Points, in no order, along strands that fork, close into loops and pass close to each other.
(in the rows, 128 means zero)
Points whose rows are less than 124 apart are linked; no others are. Some points are linked to none.
Z717: [112 141 160  96  99 148 124 117 189 149 103  93  91 163 140  94 114 149
 155  96 112 133 119  94  66 127 144 145]
Z850: [126 108 127  90 110 149 104 101 180 180 134  90  95 161 181 136 126 122
 154 132 121 122 121  86  96 129 136 142]
Z436: [151 130 127 107 142 167 200 154 126 104  85 162 142  82  95 113 105 153
 136 163 130 173 107 117  97 109  96  73]
Z120: [106 193 192 107 142 138  96 155 142 103 115 152 116 142  69  77  92 111
 116  97 111 123 147 154  89 142 136 105]
Z457: [129 152 120 128  98  65  85 117 118  84 137 134 142 155 130 131 146 141
  90  85 137 103 178 106 134 134 171 192]
Z31: [142  97  33  81  62 139 102 132  84 176 149 153 104 177 137 140 115  91
 185 163 135 132 146 123 155 137 131 132]
Z950: [109  75 154 137 143 104 114 116  92 117 120 132 145 114 132 130 158  92
  57  53 106 128 178 153 172 124 133 115]
Z287: [150 136 102  94 116 115 119 144 112 147 117 177 130 115 116 140 104 142
 127 161 132 106 120 135 117 120 124 126]
Z999: [106  87 167 148 133 138 170  91 155 117 108  97 127 100 154 118 141 125
  91  69 108 138 153  92 115  97 118 110]
Z659: [ 71 131 192 177 183  61 107 119 179 117 170  76 151 106 159 119 112 134
 108 120 122 145 101 101 133 173  86  88]
Z971: [181  99 117 126  95 138 185 119 164 139 135 122 104  85 172 135 119 144
 136 170 160 173 117  61 112 138 154 111]
Z148: [ 94 125 147 173 191 141 180 123 117 109 124 117 181  87 150 135 127 126
 108 134 116 128  95 134 132 111  66  96]
Z37: [131 125  88  81 134 154  51 127  97 195 167 131 117 162 120 150 108  81
 175 141 106  96 120 178 134 153 123 117]
Z370: [167  53  76 101  81 174 148 119 105 167 113 144  97 128 144 136 160 102
 148 122 128 160 156 157 166 118 142  93]
Z538: [102  58 132 112  99 116 120 117 145 155 140  76  99 122 182 125 115  92
 111  89 112 184 156  76 140 140 127  88]
Z934: [165 126 109 123  86 110 157 101 157 140 147 120 104 132 185 161 113 136
 126 165 158 136 132  41 113 128 157 166]
Z609: [153 131 158 115 148  65  61 151 127 105 147 173 150  89 115 129 106 113
  46 121 133 110 157 148 148 163 144  96]
Z220: [109 165  83 112 104  75 102 167  61 138 139 178 128 147  87 129  89 113
 168 140 148 140 170 117 119 128 142 187]
Z281: [108 133 163 146 136 148 132 143 111 115 118 121 132 140  95 119 142 124
 141  96 110 143 117 179 157 144 131 100]
Z498: [138 139 101  80  95  94 112 114 165 140 140 142 109 133 171 139  75 144
 124 155 146 119 139  41  66 124 125 150]
Z320: [195  73  91 153 111 105 132 123 147 140 165 111 103  99 182 168 162 122
 100 178 163 141 116 102 186 168 164 104]
Z509: [116 128 162 110 144  88  52 139 119 132 163 153 131 119 116 121  95  80
  58  93 112 106 174 153 138 162 146 107]
Z151: [183 150 110 118  86  78  92 124 152  91 137 138 104 157 136 133 152 161
  92 123 160 102 169  92 122 138 183 198]
Z65: [ 88 136 150 134 173 157 178 123 126 104  87 136 165 104 111 114  98 125
 114 126  99 121 105 123  85  81  56 101]
Z645: [ 84 126 152 107 172 135  75 141 115 166 147 119 145 126 123 126  96  72
 125 107  86 107 116 172 129 141 108  95]
Z438: [114 147 146  71  97 163 129 126 176 151  87 121  89 134 113  89  89 134
 153 103 105 149 140  91  51 104 130 114]
Z661: [146 158 153 168 149 118  90 128 168 111 160  83 118 170 121 158 165 178
 138 175 143  99  67 156 166 167 140 134]
Z644: [119 190 100 105 121 106  89 169  86 152 159 163 124 159  78 128  83 126
 197 161 136 116 121 142 108 151 139 166]
Z106: [147 129  93 141 104 164 205 148  84 115  85 170 133 117  80 116 158 158
 177 153 149 169 129 144 132  86 127 146]
Z919: [135  99  60  76 102 160  92 138  73 192 148 157 120 163 119 156 102  66
 189 145 110 130 126 163 147 141 111 121]
Z599: [145 108  45 122  69 114 139 134  67 158 145 158 114 159 141 152 122 102
 180 161 145 145 149 112 158 125 140 166]
Z833: [104 127 186 200 193 103 123 123 191  93 157  68 168 107 152 122 142 153
 120 152 142 130  74 136 167 167  88  82]
Z254: [186  55  74 116 110 149 153 127 138 164 136 140 107  91 178 147 153 117
 109 161 137 137 124 127 165 128 140  90]
Z311: [123 143 143 120 118 156 102 133 142 148 130  91 110 162 110 119 132 134
 166 112 108 124  93 167 136 152 134 121]
Z883: [126 127  80 164 102 143 213 141  62 120 109 147 131 131 108 133 154 146
 187 144 152 171 136 115 140  92 143 180]
Z87: [154 149 125 190 152 160 198 120 125  78 120 130 168  99 141 140 174 157
 115 163 154 102  91 132 150 100 131 142]
Z749: [ 96 165 121 137 149  89 138 147  37  80 104 185 166 127  47 121 116 117
 117 101 141 145 180 136 117 103 127 178]
Z821: [181 147 136 173 159 128 139 110 173 111 155 100 129 130 166 153 167 177
 125 193 169 100  54 129 161 161 140 140]
Z977: [125 125 179 145 163 118 121 100 221 148 149  71 124 125 183 119 126 156
 132 140 139 114  92  75 104 151 109 130]
Z270: [163 138 109  75 112  90  94 137 153 137 132 163 116  98 143 133  78 141
  92 159 143 107 145  88  91 123 127 122]
Z463: [161  91  78 131  98 144 158  98 119 114 103 151 112 103 153 131 167 126
  80 118 141 100 172 123 146  75 149 160]
Z839: [130 148 178 141 180 142 108 101 221 118 136 100 143 122 165 107 132 159
 125 151 143  72  81 105  99 128  91 123]
Z103: [ 95 159 137 156 163 131 152 151  52  75 104 160 166 140  66 113 151 115
 132  97 129 126 154 175 143 101 112 150]
Z655: [121 125 133 139 143 104 142 131 147 138 150 109 138 102 163 157 104 149
 144 177 134 164  75  97 128 159 113 102]
Z352: [154 153 113 133 119 148 203 152 111  97  89 164 142 106  94 125 112 169
 159 173 155 165 104 118 107  99 110 114]
Z710: [ 95  70 145 123 119 129 157 107 162 152 118  83 107 102 185 120 123  98
 107  78 106 165 145  69 109 108 111  99]
Z117: [162 142 169 163 137  56  84 124 160  73 150 120 136 127 126 137 159 172
  70 119 150 112 122 118 168 185 175 134]
Z250: [ 69 152 139 144 167 157 141 124  82 103  97 133 164 147  94 108 138 104
 120  76 100  94 133 179 124  82 101 150]
Z407: [136  69  86  93  98 204 157 121 107 181 102 129  98 128 119 125 149 107
 166 107 103 174 134 158 131 111 119  96]
Z434: [118 206 120  88 145 168  83 160 113 145 140 159 123 152  62  99  92 133
 188 157 129  86 116 176  82 130 128 156]
Z341: [112 137 127 132 105  68 137 115 108  97 128 137 148 126 144 143 107 136
  98  93 136 135 150  92 122 120 150 163]
Z442: [132 151  72 143 137 139 141 146  75 126 119 157 153 135 104 149 151 150
 167 153 136  89 116 174 134  92 116 188]
Z758: [134 104 154 140 136 133 112  93 210 177 157  65  96 136 194 140 147 136
 137 144 141 131  99  73 128 152 137 136]
Z770: [ 99 140 129  93  80 129 123 156  91 160 132 143  87 164  88 115  77  93
 179  97 113 191 165 109 106 142 154 129]
Z448: [ 91 129  90 121 124 191 135 104 108 170 116  91 132 170 140 145 151 114
 198 123 101 106  97 161 118  89 109 169]
Z367: [112 147 129 166 128 174 197 124 111  71  73 129 149 136  96  99 168 153
 125 103 124 132 158 134 106  63 118 159]
Z741: [136 108 181 183 191 109 148 144 175  97 145 100 160  87 147 101 152 149
  95 143 138 142  93 150 176 160  97  59]
Z641: [154  99 112 128 125 116 147 130 166 153 155  89 115 102 169 149 111 144
 153 189 151 189  80  86 123 163 129  75]
Z860: [142 171 194 114 156 139  75 154 158  98 119 160 134 105  82  82 116 120
  77 104 118  84 150 178 117 143 134  92]
Z338: [140 144  96 117 135 128 128 129  98 117 106 168 155 108 106 130 135 138
 115 141 133  88 137 158 120  86 107 148]
Z784: [156 107 125  97  68  95  75 131 129 130 164 124  80 173 125 134 132 108
 119 111 128 135 173 134 166 170 185 113]
Z634: [107 133 137 153 168 121 140 129 122 130 142 108 166 113 152 149 110 139
 138 158 126 119  72 124 128 137  97 115]
Z657: [104 138 154 142 130 153 201 111 104  75  68 137 133 112  90  98 133 137
  90  81 119 152 168 100  83  63 108 137]
Z762: [145 163 162 152 160 155 135  99 198 105 120 115 145 135 156 115 161 161
 112 152 142  61  93 129 102 108 106 150]
Z974: [159 136 183 100 147 139  95 139 183 106  98 151 130  84 104  79 118 153
  69 119 125  95 143 146 100 129 110  83]
Z11: [110 125  72 146  86 108 173 135  65 132 129 135 123 156 133 153 136 129
 180 140 138 160 145 102 137 108 139 190]
Z279: [198  94  91 156  85  75 128 118 132 107 149 139 107 126 169 164 155 149
  91 154 173 138 136  88 174 157 190 147]
Z232: [110 157 157 157 132 110 112 158  81 100 145 132 122 148  59 133 141 118
 141 106 127 168 140 181 175 169 165 106]
Z29: [151 129 164 146 151  53  78 132 153  85 154 138 154  90 135 131 137 153
  46 114 141 101 135 135 162 171 150 107]
Z25: [106  97 169 141 139 130 148 121 118 120 108 123 134 118 129 123 147 116
  96  77 106 144 134 144 154 130 119 101]
Z72: [119  91 106 114 115 209 177 127  75 163  92 124 113 147  99 125 157 103
 189  99  97 168 126 185 143 103 115 112]
Z591: [120 150  77 126 117 168 140 139  87 160 122 131 132 158  96 133 156 135
 204 148 125  98 119 175 122  97 115 173]
Z678: [ 91 190 162 110 132 111 106 149 112 119 117 144 134 134  90 111  80 124
 127 109 115 127 130 124  84 136 130 132]
Z230: [170 134 122  98  98 124  92  98 171 130 126 128  94 156 166 132 158 150
  96 113 136  73 154 123 119 112 158 173]
Z166: [ 51 107 147 166 179  69 113 105 153 142 166  60 138 105 181 142 117 107
 111 109 105 143 112 103 147 154  88 102]
Z177: [111 143 149 128 113  62 118 136 101 105 135 144 139 122 120 142  86 120
 107 107 118 156 144 102 124 146 141 129]
Z752: [136 153 130 191 143 187 225 113 136  65  89 133 161 112 120 119 154 149
 129 155 143 114 112 124 119  77 104 149]
Z428: [ 68 116 152 116 164  86  67 130 109 158 164 115 134 125 141 134  79  64
  87  87  91 118 154 141 137 153 120 104]
Z44: [117 115 113  97 160 178  75 137  97 182 148 140 139 122 113 143 125  83
 144 129  90  95 105 207 139 132 103  91]
Z409: [133  76 108 109 156 197 153 104 156 183 115 113 141  90 159 126 132 115
 144 147 104 128  92 145 105 101  87  96]
Z610: [ 72 121 132 125 151 186 130 103 118 147 101 102 147 141 131 122 146  97
 144  93  86  92 104 178 110  82  89 139]
Z90: [112 133 146 116 165 192 181 146 142 119  78 131 158 103 104 104 101 128
 140 148 107 150 103 136  91  89  62  77]
Z167: [135 132 129 128  87 106  95 151  79 126 145 153  96 149  76 127 125 109
 140 103 127 153 167 160 164 167 175 125]
Z222: [119 153 149 149 133 133  95 117 155 136 150  72 122 178 138 157 151 144
 160 157 127 121  66 153 157 167 138 144]
Z996: [ 90 167 108 120 129  86 103 151  41 107 121 187 136 132  58 113  97 105
 129 112 136 132 205 124 102 101 146 194]
Z98: [195 129  93 128  84  78  97 130 133 112 156 146 101 172 141 150 166 162
 107 152 172 111 141 111 167 167 185 173]
Z343: [114 122 124  69  68 145 127 139 128 164 103 124  86 156 107  98  86  99
 165  93 107 185 165  96  81 123 155 122]
Z720: [121  91 129 106  77  96  96 126 141 141 148  96  94 150 153 137 111 106
 113 102 121 177 160  87 149 169 161  99]
Z137: [168 122 122 191 131 139 170 121 136 112 140 102 132 119 151 161 179 155
 129 168 155 121  87 126 167 145 162 146]
Z941: [157 106 164 148 172 123 135 134 169 106 124 140 154  65 132  93 145 157
  68 122 131 107 123 139 142 124  96  73]
Z986: [135 148 133 118 137 161 117  95 168 130 111 122 114 141 140 117 152 154
 113 117 131  54 131 138  99  86 123 175]

A fork is a point with three links, a tip a point with one. Leave the first point through the second and follow the links. Name the first fork or tip that comes.
Z137, Z821: Z281
Z448, Z610: Z434
Z166, Z659: Z151
Z106, Z883: Z117
Z860, Z974: Z166
Z222, Z661: Z657
Z98, Z279: Z72
Z230, Z986: Z770
Z167, Z784: Z25

A piece is all that can be reached along the links. How many separate loops has the piece of each point below (a circle has one, a figure eight two, a Y none), and how many tips (points with one link)?
Z279: loops 0, tips 3
Z428: loops 0, tips 2
Z281: loops 1, tips 2

A tip is a point with one link. Name the tips that can be reached along the links from each point below, in the order of the rows.
Z609: Z117, Z434
Z457: Z770, Z72, Z166
Z710: Z950, Z657

Name the points in between on the shortest way along the links from the first point to the second, in order.
Z29, Z919: Z609, Z509, Z428, Z645, Z44, Z37
Z120, Z850: Z678, Z177, Z341, Z457, Z151, Z230, Z986, Z762, Z839, Z977, Z758
Z148, Z919: Z65, Z90, Z436, Z352, Z106, Z883, Z11, Z599, Z31
Z270, Z634: Z498, Z934, Z971, Z641, Z655
